Each row is a point on a landscape with many valleys, with its height.
From any point a ball rolls to the lowest of the 2 points nearest to it. It stops when none of these is lower. Distance is the straight distance between rows; heights are no part of it.
J524: [-41 -74  26 -33  45  -1  33  24  26 -17  21  22  -2   2 -66  23  30  22
 -34   4 -10  10  -9 -34 -25 -26  -8 -35 -38  -4   1 -22   1   7 -35   3
   4   1 -17   0 -47   5 -14 -14 -16  23 -45  16 -24  -2  36  33 -48   7
  10]  height 45.7
J333: [  7 -12 -12   0   9   7  10  49   5   7  23  19 -19 -13 -39 -37  27  45
 -27  -1  14   5  16 -19   7  16  22   1  -9  35  -8  14  20  37  -9  -7
  16  -5 -24 -33  -8   2  72 -12 -27   6 -44 -28 -10 -13 -54  32   6  -9
  15]  height 33.3
J73: [ -7 -40 -42  18  33 -33   9  31   7   9  33  13 -37 -20 -50 -25 -40  62
 -21 -28   7   4   4  32  12  62 -29  36  -4   9   3  15  -1   8 -10  -9
  11 -10 -21 -49  -8   3  57 -16 -23   7   6 -16  -6   8 -28  28  41   0
  15]  height 50.1
J224: [ 29 -85  -5  40  33 -37  40  23  -5 -20  25  32   0   5  -7  17   3  25
 -10  13 -25 -24 -13   9 -33  -1  14  33 -27 -11   6 -21  25   2 -38  41
 -41  16 -52  -7 -22  13 -42  -8 -10   0  -5   6 -15  22   0  23 -20  23
  13]  height 51.5
J871: [-25   1 -30  13  35 -24  11  21  40 -12  27  30 -47  -4 -41 -23  -4  42
 -25  19  10 -25  20  42  26  42 -28  40  11   5  11  10   3   1 -16  -2
 -21 -34  -9  25 -26  19  35 -27  34   5 -17 -29  23   7  18  28 -10   2
  21]  height 37.3
J930: [-45  -3 -18 -41  15 -29   2   5  13 -30  32  16  -9   2 -26  30   0   9
 -18 -23  -6  -5   0   7  10   3 -26 -12   1   0  17   0 -37 -32  -8 -22
  -8 -29  45  19 -26  20   3 -23  11  23  -7  32 -12 -11  39  15 -36   3
   8]  height 66.1
J672: [-21  47  11   7 -48  57 -29  22  13  -1 -18 -15 -11 -18 -12   3 -27  10
 -11   9 -21  23  23  38  39  20  -2  11  14   6  -2  32   6  11  14 -19
  38 -23  26  -1 -12   4  37   3  35  -3  24 -30   2  -9 -27 -36  21 -19
 -14]  height 42.4
J165: [-24  23 -49 -12  29 -26 -42  17   8 -20  79  45  -9  14 -42 -20 -44  29
 -11 -46  -4   6  -6  41  11  43 -36  25 -21 -17  33   1 -28  23  13  43
   5 -19  16   5 -15  -7  42 -52  13  -5   2   6  32  21  41  20  17 -25
  23]  height 43.5
J532: [-21 -46  16  -2  -2  18   6  19  -1   4  19  -8 -19  -9 -44  -3 -83  27
 -13 -67   5  47   0  13  -7   8 -50  26 -25  13  15  17  -6 -26   6 -35
  15 -15  27 -79 -11 -29  -9  29 -12   2  78   9 -36  23 -38   0  30 -11
  -1]  height 76.8
J331: [ 30  10  -6   9  -7 -38 -16 -43 -31  -4 -29  -7  12  18  45  29 -12 -41
  21  -2   1 -31   2  -1  -5   4 -12  22  10   8  16 -13 -29 -42  32 -21
 -10  11  13   5  18  -6 -56  18   7 -19  66  41  15   4   1 -16   3  13
 -20]  height 67.4
J36: [ 51 -21   9  53 -37  27   7  38 -27   9  13  -7  13   3   1 -14 -10   6
  10  20 -14  17  -7  -8 -25   1  52  -3   4  -4  -6  16  50  49  -8  34
  -4  12 -30 -35   5  -8   8  -2 -16  -6  -4 -21 -17   4 -56   7  30  -9
  21]  height 25.5
J959: [ 57 -15   2  51 -40   4 -11   8 -43   8 -14 -18   8  14  36  -4 -34 -20
  25  -8 -12   6  -2   7 -25  15  27  25   5  -6   2   3  30   4  14  16
 -19   7  -5 -26  12 -12 -37   6 -10 -10  64   0 -10   1 -56 -14  35   5
  11]  height 29.8
J949: [  8 -13  18 -19  16 -11   3 -52   3  31 -29 -34  16  -8   3  -7  24   1
  15  10  23  -2 -23 -60 -26 -16 -17 -55  12 -21 -30  -9   0  -2 -10 -28
  12  37 -31 -11  17   3 -36  44 -66  -3 -29  19   2  17  41 -13  -7  16
 -11]  height 80.0
J912: [-12  53 -26 -32 -12 -34 -34 -22 -12   7 -10  -5  29  10  57  16  28 -35
  10 -21  13 -11   1  -6  16  -2   1   8   8  21  -4   2 -42 -33  27  10
  -1  -2  46  45  31   6  13 -14  19   4 -15  21  -3 -23  11 -11   7  -3
 -22]  height 62.6
J229: [-14   3 -29   6  21 -25  -3  29  12 -24  66  44 -22   9 -41 -11 -17  35
 -21 -16  -7   0   4  20  14  27 -12  20 -20  -5  25   2  -3   9 -10  20
  -8 -19 -11  15 -23   4  31 -41  22  -2 -15   0  13  14  16  28 -15 -11
  20]  height 40.7
J170: [ 11   2   8 -17 -13  -9 -32 -37 -33   6 -17 -12  20  19  23  23  -7 -36
   4 -41  16  15  -6 -22 -22 -13 -18 -10 -12  21   5  -8 -30 -31  39 -23
  18  12  38 -22  29 -24 -41  23 -22 -10  61  53 -13   7 -14 -16  -4   8
  -6]  height 61.9
J97: [-24 -49   8   9   2  22  14  35  13  -8  28  -2 -24  -6 -68   3 -73  46
 -18 -36 -15  43  -2  23   2  20 -40  10  -6  -7  20  21   2  -5 -21 -23
  21 -19   2 -68 -29 -19  10  15 -21   2  50  -1 -20  23 -22  -1  19 -14
   0]  height 76.0
J526: [ 65 -21 -30  54 -30 -38 -11  20 -49   2 -12 -10 -12   5  46 -17 -30 -16
  30  -8 -20 -11   5  24 -22  40  34  58   6  -1   7   1  19  -1   9  31
 -43  15 -20 -18   2   0 -10 -19   6  -6  56 -18  -5  -4 -67   0  51   3
   5]  height 36.2
J517: [  7 -42  33  -1   5  18  11 -25   0  39 -37 -36  19  -8 -17 -12  23  12
   6   9  15  10 -24 -59 -28 -10  -2 -61  -4  -6 -31  -3  12  20 -13 -22
  25  29 -35 -42   6 -16 -29  44 -82  -8 -24   2 -20   1  12  -7   8  13
  -1]  height 80.4
J602: [ 16  62  17  -7 -33  46 -29 -63 -13  27 -38 -44  21  -7  25 -21   4 -21
  28  23  19   8  -6 -13  13 -25  15 -46  37 -19 -25   9  23  26  15 -14
  19  19 -23   9  45  -9 -19  40 -24 -24   6 -15   5  12   0 -35  22  -1
  -1]  height 44.1
J84: [-10 -76  13  -8  23   3  20  23  -2 -16  19  21   8   6 -45  27   5  30
 -30 -13 -18  18  -9 -33 -25 -16   2 -26 -49  -4  11 -12  -1   5 -28   4
   9  17 -19 -27 -31  -8 -24 -12 -25   8 -20  24 -25  10  11  20 -31  11
   7]  height 47.1
J693: [ 26 -31  41  -2  42   6  44   2  41  16 -11   6  -2   0   1 -37  46 -10
   1  57  17 -31 -19 -29 -26 -50   1  -8  -2  -9 -17 -36  34  13 -39  21
 -30  29 -54  40  -2   3 -28  33   4  -5 -67 -26  29   3  38  22 -47   7
   3]  height 57.1
J271: [ 18   4 -10   8 -22   3  -7   0 -21  -9   5  14  13  20  13  10  -3 -12
   7 -16  -7   6   0 -24  -6   1  15  -9 -18   4  14  -2  -9  -1  14   5
  14   7  12  -5   6  -4 -10 -15   4 -11  11  17  -4  -5 -15  -1  -6  -2
   2]  height 72.6
J93: [-44 -13 -53 -24  54 -47 -30  22  32   6  51  28 -25  -8 -63 -27 -38  44
 -14 -43  25   4   1  25  13  68 -65  24  -2   4   4   7 -16   9  -5  -7
  11 -11   4 -30 -13  -6  72 -47 -16  11  -5 -10  18  -1  12  33  36 -13
  20]  height 47.7
J968: [ 46   6  -7  14 -13  19 -34 -29 -54 -11  11   2  43  31  42  13  12 -48
  26  -7  -5  -3 -12 -31 -35 -34  42 -26 -44  -4  12 -28   5  43  19  31
 -10  28 -17  -2  26 -23 -53 -20 -26 -21  13  18  16  12 -13  -2   8   9
  -1]  height 48.8
J22: [ 14  15  26  19 -18  29  40  22   1 -12   5  23   8   3  25  -2  12 -40
  18  49 -24 -10 -13  20  10 -38  42  14  10 -38   4 -10  41  29 -13  34
 -37   4 -29  48   7  -4 -29 -26  56 -11 -16 -28  19   8  17 -20 -14 -27
   5]  height 48.1
J974: [ 55 -22  17  30 -22  27 -29 -17 -55   8  -5 -14  47  29  16   6 -10 -35
  31   3  -3   8 -37 -31 -50 -33  38 -37 -37 -11   6 -15  23  52  16  35
  -3  27 -21 -21  20 -28 -61   7 -51 -16  25   7  -2  13 -24  -5  29   6
  10]  height 42.8
J109: [-40 -19 -46 -20  50 -45 -29  14  29  -6  74  41 -14  14 -68 -23 -52  46
  -6 -47  16  14  -8  41   7  52 -58  30  -3 -20  17  -6 -26  32   2  23
   6 -13   1 -29 -20 -23  44 -54 -22  -8   0  18  25  17  43  31  19 -20
  39]  height 45.8
J572: [-45  69   9 -60  -8   8   6 -46  34   1 -31 -32   0 -17  47   9  44 -36
   6  18  12  -2  -3  15  28 -50  -9 -25  64  -7 -19   7 -17 -19   8  -6
  -4 -18  21  44  33  12  11  30   8  26 -48   7  11 -11  60 -33 -29  -4
 -26]  height 30.5
J566: [ -3 -11  27   1  34  -1  59 -28  49   6 -52 -21 -26 -14   7 -15  39   3
  -5  53  22 -31  19   1  -7 -19 -14   7  30 -10 -21 -19  20 -14 -33 -26
 -29   7 -28  27 -15  23   1  41   6  12 -51 -16  24 -10  41   7 -48  30
   1]  height 56.6
J669: [ -2  47 -25   4 -21   2 -42  17 -14  -2   7  10   5   7   5   2 -31  -9
  -3 -32  -8   5  17  22  22  38  -6  27 -14   5  24  17 -32 -17  28  12
  19 -13  32  24  -1  12  22 -26  46  -5  32  -8  14  -7 -13  -9  33 -17
 -10]  height 52.5
J552: [  8  63  23  -7 -18  46   6 -55   6  19 -36 -35  11 -20  28 -25  23 -23
  21  45  15  -4 -10  -5  23 -39   6 -38  41 -38 -26   2  36  30  -4 -10
  -6  27 -36  32  41  -5 -13  37  -6 -12 -26 -25  23  18  44 -39   3  -6
  -5]  height 32.1
J620: [ -1  41  19   2 -40  68 -32  21 -27   4  12  -3  11  21 -15   6 -58 -29
  -9 -50   7  44   5  12  -1  -1 -11  11 -26  21  22  18  -6   2  45   7
  34 -19  43 -21   2 -18  -4  14  19  -7  68   6  -8   6 -47 -11  30 -19
   8]  height 28.5
J890: [-22 -19 -40  -8  32 -67   0  -8   7  -4   4   6 -21  -6  -4  17  -7  32
 -11 -15   4 -29  15  12  10  40 -31  28  -4   4  12  -6 -40 -59   1 -26
 -16 -15  27   3 -27  22   5 -24  26  10  18  21  -1 -14  20  26  -6  22
   4]  height 64.0
J943: [-49  35  15 -21  -8  17  21   7  30 -23  -9   3 -19  -8   1  18   9   2
  -9  22 -12  -5  15  27  36  -7  -8  -7  34  -7  11  12 -19 -19  -2 -21
   4 -37  40  28 -16  21  13   7  40  13 -11  -1   2 -12  37 -15 -34  -1
  -9]  height 38.6
J177: [ 46 -39  27  37 -14   0  14 -11 -14  20 -27 -22  24   2  19  -4  -2   4
  21  28 -10  -5 -21 -19 -29  -4  20 -14  11 -20 -14   0  35  16 -15  -2
 -13  26 -34 -15  15 -10 -43  30 -34 -14   9   0 -13   8 -11 -21  14  11
   3]  height 26.1
J312: [ 38 -17 -36  42 -14 -36 -11  17 -36 -25  25  24 -15  14  13   4 -39  -3
   8 -24 -28 -18   9  28 -10  42   2  57 -18  -2  35  -1  -9  -8  11  30
 -34   6  -5  -6 -11  14 -21 -38  29 -14  51   7  14  10 -28   1  22   2
   0]  height 41.5
J628: [ -4  27  13 -31 -20   7 -48 -53 -33  20  -8 -29  34  20  11  12   9 -44
  14 -46  36  35 -15 -41 -22 -38  -7 -53  -7  17  -9  -1 -30  -4  32  -8
  28  13  25 -17  43 -29 -32  27 -62  -7  29  47 -21  10 -14 -17   4   1
   1]  height 57.4
J371: [  1  67 -30 -29 -16   1 -47  -8 -34   5  10   4  42  28  47   6  25 -46
   6 -46   1  17  -6 -18  15 -13  23  -1 -21  27   5  -2 -38  -6  35  39
  16 -10  43  39  37  -3  23 -30  -2   5 -13  15  -7 -22 -11  -7  26 -13
 -14]  height 67.0
J58: [ 17  72 -29 -16 -17  16 -44 -21 -41 -12  10  15  44  33  54  19  12 -81
  13 -33  -9   1  -5   1  10 -33  19   3 -26  16  19 -11 -32   2  36  40
  12  -6  34  46  39  -8 -22 -21   1  -7  28  31  13  -8  -2 -14  14  -7
 -18]  height 71.3
J232: [-15  23  24  14 -43  45   0  -5  22   3 -47 -30 -13 -23   0   7   0   6
  -1  40 -13  -1  23  28  30   5   2   5  35  -1 -12  21  16   2   1 -30
  19  -1   9  -6  -6   3  23  26  24  -2  -2 -27  -1  -8  -9 -41  -5   6
 -18]  height 47.6
J52: [ 29   9 -17 -16  -5   5 -41 -31 -41 -10  23  10  43  29  34  16  34 -34
  17 -35   4   7 -12 -50 -24 -40  35 -39 -44  12   4 -28 -13  23  22  26
   7  23   3   2  29 -24 -23 -25 -35 -10 -23  31   5   1  -8  13  -8   7
   6]  height 53.5
J18: [ -5  11  37   4   9  41  39  24  23  -5  15  28  -4   3  -5 -14  31  -8
  -4  51 -11   1  -5   2  16 -40  27  -8   1 -11   3  -9  33  20 -19  24
 -11 -12 -24  39  -8  -2   2  -5  40  -6 -50 -31  16   3  24   2 -37 -24
   3]  height 41.9
J895: [ -2 -55  24  -4  -7  27   6   7  -7  27 -31 -23   8  -5 -14  -8   1  19
   7 -24  13  35 -11 -49 -22  -3   3 -37 -10  19 -19  12  -1   2  -5 -36
  41  14   0 -77   6 -23  -3  21 -67  -6   8  10 -40  -7 -35  -1  14   8
   1]  height 79.1
J734: [ 22 -64   6  11  20  -9   8  16  -5 -28  28  32  14   7 -15  26  14   5
 -12  10 -18 -12 -24 -22 -42 -23  23  -5 -49 -11  15 -26  11  23 -23  38
 -17  29 -36  -4 -17  -5 -49 -15   3 -10 -25  12  -5  12  16  24 -35  14
   9]  height 49.4
J88: [-26 -50 -35  -9  41 -32  17  22   9  16   0  -2 -30 -36 -41 -12  -9  55
 -20 -27  14   3  16  -2  13  50 -30  16 -10  31 -20  10 -22 -18 -22 -52
  14  -2   2 -61 -18   4  65 -19 -28  15   2  -8 -19 -26 -38  35  26  13
  -3]  height 52.2
J691: [-14 -38  15   4  50 -24  65 -10  42  -1 -31  -6 -24  -8 -16  11  25  21
 -13  35   6 -31  13   1  -9  -1 -20  13  17  -1  -8 -14   0 -31 -35 -35
 -20 -14 -12  18 -36  34 -11  23   4  18 -27   2   1 -15  36  21 -50  31
   6]  height 59.7
J243: [-26  57  25 -13 -47  69 -45  14   0   6 -16 -15   4  -6  -7  15 -48 -16
 -12 -28  -1  38  12  29  26   4 -13   7   4  26   4  34  -9   0  36 -11
  53 -25  49  -5   2  -7  22  19  31  -1  60 -10 -13  -9 -36 -36  26 -29
  -7]  height 36.5
J547: [  4  -6 -33   8  14 -74  -7 -19  -3  14 -37 -12 -10 -15  35   0   9  17
   4   4   7 -31  26  -2   6  50 -10  35  -6  24 -12 -10 -31 -59  15 -25
 -10   9   9 -10  -4   7  18  -8  22  -9  11   2   3 -25 -14  16  20  23
 -18]  height 66.8
J125: [ 38  50 -27  -5  -9 -12 -44 -55 -47  -3 -13  -4  37  29  59  16  10 -68
  30 -15   8 -20  -8 -11 -12 -19   8  -4  -8  10   8 -18 -31  -6  38   9
  -2  19  15  22  40  -9 -47   2 -21 -28  39  45  25   6  -3 -16  10   6
 -18]  height 73.6
J698: [ -1  -5  17  23 -12  13  30 -21  32   4 -55 -29 -24 -35   5 -14  32  17
  -5  53   7 -31  28  19  14   5  -1  17  37   8 -29   3  33   0 -24 -27
 -16  12 -20  -3 -15  12  32  32  11  -1 -37 -30  15  -9  -4 -18 -15  27
 -17]  height 52.3
J420: [-37   4  37 -37  41  12  54  12  50 -14  -5   9 -26   2  -3   6  42  -8
 -14  47   4 -10   3  -1  -3 -51  -3 -18  17 -15  -4 -15  -1 -11 -25  -9
 -17 -26  18  48 -28  25  -6  20  21  29 -56  -3  11 -11  64  19 -69  -5
   2]  height 41.0
J863: [ 13   3  -9  29 -26  -8 -17  10   2   3 -34 -27 -19 -21   9  -4 -38  19
   4   7 -12 -13  21  33  20  51  -2  41   9   7  -5  20   5 -17   9 -16
   6   3   8 -21  -5   2  25   7  38  -7  37 -20   0 -11 -45 -10  40   9
 -11]  height 71.9
J623: [  2  51 -32   1 -10 -34 -42   0 -13  -2 -17   3   9   5  42   6   5 -16
   6 -14   1 -25  17   9  17  35  -2  25  -9  16  10   1 -31 -37  27   8
   7  -5  38  45  15  19  25 -25  54  -6  15  -8  15 -18  -2 -11  34  -7
 -19]  height 57.2
J667: [ 39 -23 -18  38   0 -52  22  -1 -17 -14   0  18 -13   8  36   1   2  -1
  17  11 -17 -42  -1   5  -8  25  21  50   0   5   9 -14   7 -20 -10   9
 -44  14 -27  13  -4  17 -18 -24  21 -15  18  -1   9   4 -11   3  -5  15
   3]  height 46.1
J346: [-19  29   4 -48  15 -28  -2 -75  15  18 -20 -35   5 -14  25   3  41 -19
   9   5  46  -9 -13 -39  -7 -31 -23 -45  47 -17 -33 -16 -24 -32   4 -32
 -13  29 -11  23  28  14 -16  41 -41  18 -44  21  10   9  55  -6 -28  18
 -16]  height 77.9
J469: [ -5  80   6 -30 -12  16  -4 -69   5   3 -36 -29   8 -20  51  -3  25 -38
  23  30  12 -17  -9   1  28 -36  -5 -24  56 -31 -23   0  -4  -7  19  -8
  -4  15  -6  52  47   4 -18  33   5  -1  -6   8  32  19  52 -41  -8   3
 -20]  height 7.5
J795: [ 56 -23  19  21  -4  16 -24 -30 -43  30 -11 -33  43  14   7 -19   6  -7
  31  16   6   4 -40 -45 -42 -26  29 -55 -16 -20 -14  -6  32  51 -12  16
  -4  36 -42 -29  27 -21 -56  32 -70 -22   5  -4  -4  15  -4  -5  40   6
   9]  height 36.3
J681: [ -2 -57  16   5  -3  24  13  24 -14  18 -15 -23 -11 -11 -12  -5 -40  21
  -6 -43   4  39  -7 -22 -13   8 -16  -4 -19  22  -6  17  -5 -16  -3 -45
  35   1  13 -86   2 -29   2  21 -41   1  48   5 -43   6 -58   1  26   4
  -1]  height 78.1
J266: [-23 -17  -8  10  -7  -2  -2  13  15   4 -12 -15 -23 -18 -23   9 -31  33
 -10 -11  -5   4  20  21  20  42 -29  15  12   8   5  17 -14 -29  -2 -41
  16 -15  24 -38 -17  -1  16   7  14   5  38  -5 -13  -8 -21  -4   9   1
 -15]  height 73.8
J862: [ -7  60  12 -34 -24  25 -32 -63 -14  28 -17 -34  33   5  20   0  23 -35
  25 -10  28  25 -14 -33   4 -36   7 -64  25  -6 -19   5 -11   7  25  -3
  28  12   6  11  47 -15 -13  30 -45  -4  -6  18  -6   8   7 -23   6  -3
  -8]  height 51.9
J254: [ 24  -8  23  29 -31  37 -14  18 -37   1   6  -8   1  17  -2   3 -63 -11
   0 -48   3  34   0  10 -26   4  -1  22 -26  17  16  15  12  -1  32   9
   8  -3  23 -48   2 -23 -33  21   0 -10  73   4 -15  14 -60  -6  29  -2
  11]  height 18.6
J411: [ 22  30   3  44 -50  29   9  31 -17 -10  17  20  -2  11   7  -1 -29 -14
   6  15 -29  11   6  34  14  12  36  31   9 -21  14  15  29  29   2  28
 -12  -9  -9  21  -4   4   2 -21  46 -11  21 -30  10  10 -26 -18  21 -23
   6]  height 52.6
J353: [ -5  49 -18   9 -18  22 -13  30  -4 -18  38  27  -7   6  -4 -11 -23   1
 -11 -12 -27  14  11  31  41  21   7  24 -13  -5  22  17  -2  19  14  36
  12 -26  15  35  -1   7  31 -39  55  -1   5 -22  14   2   5  -7  17 -28
   3]  height 48.4
J586: [-26  32  46 -34  10  27  36  -4  26  -3  -6   4   7  -7   9  12  41 -29
   0  41  -4   2 -16  -9  13 -59  10 -36  18 -21 -10  -9   8   7 -12   8
   3 -12  -1  42   2   2 -16  17  14  14 -53  -2   9   3  61 -11 -48 -16
  -9]  height 34.7
J223: [-47  17  -9  -5  25 -11  21  10  44 -21   4  10 -39  -8 -28  -1  11  24
 -16  24   6 -22  21  33  31  21 -23  21  25  -2   6   7  -9 -15 -17 -26
 -17 -44  23  31 -35  27  29 -12  46  20 -22 -18  14 -11  33  11 -24   2
   6]  height 32.9
J797: [ 10   2   4 -13   0 -12   9 -10   1   3  18  11   9  15  16  -5  41  -4
   3  -5   4  -3  -4 -41  -2 -24  19 -22 -12  12   0 -15  -1   1   2   6
   3  10  -2  17   8   3   4 -14  -8  -6 -38   6  -1  -9   6  12 -33   0
   1]  height 74.4
J700: [-12  21   1 -30  -4 -21   1 -34  14  14 -13 -13  12   2  24   1  44  -9
   8  -2  24  -7   5 -33   2 -20  -5 -22  22   9 -19  -9 -17 -21   8 -18
   0  14   7  19  13   5  12  10 -15   5 -46  12   1 -18  17  -2 -29  12
 -11]  height 75.9
J866: [-21 -62  -2  24  17  -4  35  17  18   0  -2 -11 -29 -22 -40  10 -46  53
 -16 -16 -12  13   8  25   4  35 -30  20   7  -2   1  10  -3 -33 -28 -40
  13 -17   2 -57 -23  -2   8  20 -13   8  39  -2 -31   5 -22  -2  14  12
  -7]  height 75.0
J7: [ 38 -19 -12  29  -4  12  18  59 -20   5  39  20 -14  -5 -27 -31  -7  36
 -13   6  -7   6   3  -2 -14  20  43  12  -8  12   1  23  35  49  -8  28
   0   2 -41 -46  -7   2  49 -16 -16   0 -20 -22 -13   8 -64  25  26 -14
  26]  height 30.3
J188: [-45 -22  26 -27  47   8  44  21  40 -20  24  23 -20   3 -45   9  28  13
 -30  29  -6   1   1  -9  -7 -33  -5 -26 -11  -7   2 -12   5  -2 -33  -6
 -12 -26  -3  28 -43  16  -3  -6   8  27 -50  -1  -3  -4  42  28 -64  -4
  10]  height 44.0
J759: [ -5  41 -25  19  -4  10 -20  35  19 -13  35  24 -27  -8 -35 -24 -38  26
 -12   9 -10   3  13  67  42  55 -12  41   9 -13  14  26  11  35   6  31
   2 -25  -6  26  -6  12  60 -29  46  -3  -4 -44  30  17  -3  -6  35 -34
  11]  height 44.6
J953: [-32 -23 -10 -20  49 -54  34 -20  34  -2 -12  -1 -28  -4  -7  16  30  26
  -9   8  14 -31  22   0  -5   8 -26  15  16   7  -6 -17 -26 -51 -19 -42
 -27 -25  17  27 -33  34  14  -2  10  30 -23  14  -1 -32  33  40 -51  30
   6]  height 61.7
J661: [-53   6  10 -74  -1   0   7  -2  12 -35  12  11   4   5  -8  48  20 -27
 -18 -11 -14  14 -18   0   0 -44 -10 -51  16  -9   8  -3 -39 -20   2  -4
   1 -34  55  24  -7   7 -20  -8   4  34 -16  48 -18  -3  53  -2 -45  -5
  -3]  height 67.8
J995: [ 14 -65  38   4  42   8  46  23  24  16  -7  16   9  -1 -36 -17  42   8
 -14  44   5 -13 -16 -37 -33 -39  10 -19 -18   3 -15 -27  34  26 -35  23
  -6  26 -55  14 -17  -4 -22  27 -14   6 -69 -21  -1   0  20  26 -33   8
   4]  height 54.4
J337: [ 58 -29  21  53 -34  17   0   9 -21  27 -30 -32  26 -11  24 -22  -8  -6
  38  35  -6  13 -15  -2 -32  -1  39  -9  32 -28 -21  14  70  36 -15  19
 -21  24 -33 -24  12  -8 -29  32 -39 -12  23 -22 -19   5 -40 -18  45   3
  17]  height 14.8
J79: [-20  24   4 -37 -23  14 -19  -8 -13 -19  15  10  27  18  12  36  10 -34
  -3 -21  -7  20  -3 -15   4 -34   3 -37  -9   7  14  -2 -30 -10  18   8
  22 -11  39  21  17 -10 -15  -9   7  14   9  36 -13  -3  15 -15 -20  -8
  -9]  height 70.1
J148: [-20  20 -12  -7 -11   8  -8  34  13   9  12   8 -13 -11 -11 -24  23  27
 -11  -7   6  14  15  -8  28  11  10  -3  -6  27 -12  14   8  18  -5  -9
  20 -14   8  -2  -5  11  68 -19   4   4 -39 -32  -5 -22 -26   7   2 -12
  -2]  height 36.6
J486: [-40  60  22 -40 -22  27  10 -13  22 -12 -20  -5   3 -10  27  27  17 -33
   3  25 -15   5   4  28  39 -36   1 -19  49 -15   8  14 -21 -24  20  -7
  12 -41  42  44  14   8  -4  13  34  22  -1  14   4 -10  48 -37 -23 -15
 -18]  height 40.9
J516: [-33  24 -22   2  -1  13 -23  42  19  -1  15   5 -28 -22 -42 -21 -16  39
 -25  -4   0   3  24  40  38  47 -23  19   1  11  -2  27   6  24  -6 -18
  25 -16   9 -11 -13  13  78 -23  18   2 -15 -39  15 -10 -22   3  27 -20
  -5]  height 40.5
J864: [ 29 -59  -9  25  41 -57  43  -7   0  -1 -15   6 -10   1  17  -1  14  25
  -2  14  -6 -42   2  -2 -13  22   5  40  -2  14   0 -24   7 -33 -22  -2
 -33   9 -43  -2 -15  19 -11  -4  -3  -2  -9   4  -4  -3  -7  22 -24  35
   4]  height 49.6
J432: [ 28 -18  11  50 -44   9  21  36 -19 -22  18  24   7   8  12  15 -20 -40
  22  33 -32   5  -9  35 -16 -14  38  20   8 -44   9   1  50  25 -21  45
 -48  14 -23  24  -7   3 -51 -23  32 -10  29 -17  -2  17 -12 -19   4 -20
   7]  height 53.9
J27: [ 28 -46  17  -6  27   1  12   8   1 -11  26  37  19  14   7  -9  45  -9
  -3  23  -1 -16 -24 -44 -34 -52  34 -21 -45   1   2 -36  22  35 -16  43
 -18  34 -42  16  -4 -12 -32 -15   1 -10 -51  -7   3   7  16  31 -40  -2
   7]  height 51.6
J474: [ -8  10 -28   4  -3 -50 -40  -5   6  18 -60 -34  -3 -44  26 -11  -4  24
  -2   9   8 -32  38  24  16  56  -8  29 -13  25 -31   9 -22 -48  20 -23
   6  19  23 -24  -2  -4  47  -1  35  -2  21 -19   4 -33 -31   2  48  20
 -30]  height 69.4

Where does a ball stop that starts at each point below?
J88 => J223
J125 => J469
J84 => J586
J411 => J337
J864 => J254
J953 => J254
J52 => J337
J58 => J337

Call two points neighbours if one is among the 2 nearest of the other. Go from one point of each pair to the other, from neighbour to neighbour, staying as low as possible. Name the highest point that can't be avoided.
J254 / J586 => J224
J469 / J223 => J486
J337 / J586 => J432
J223 / J586 => J125
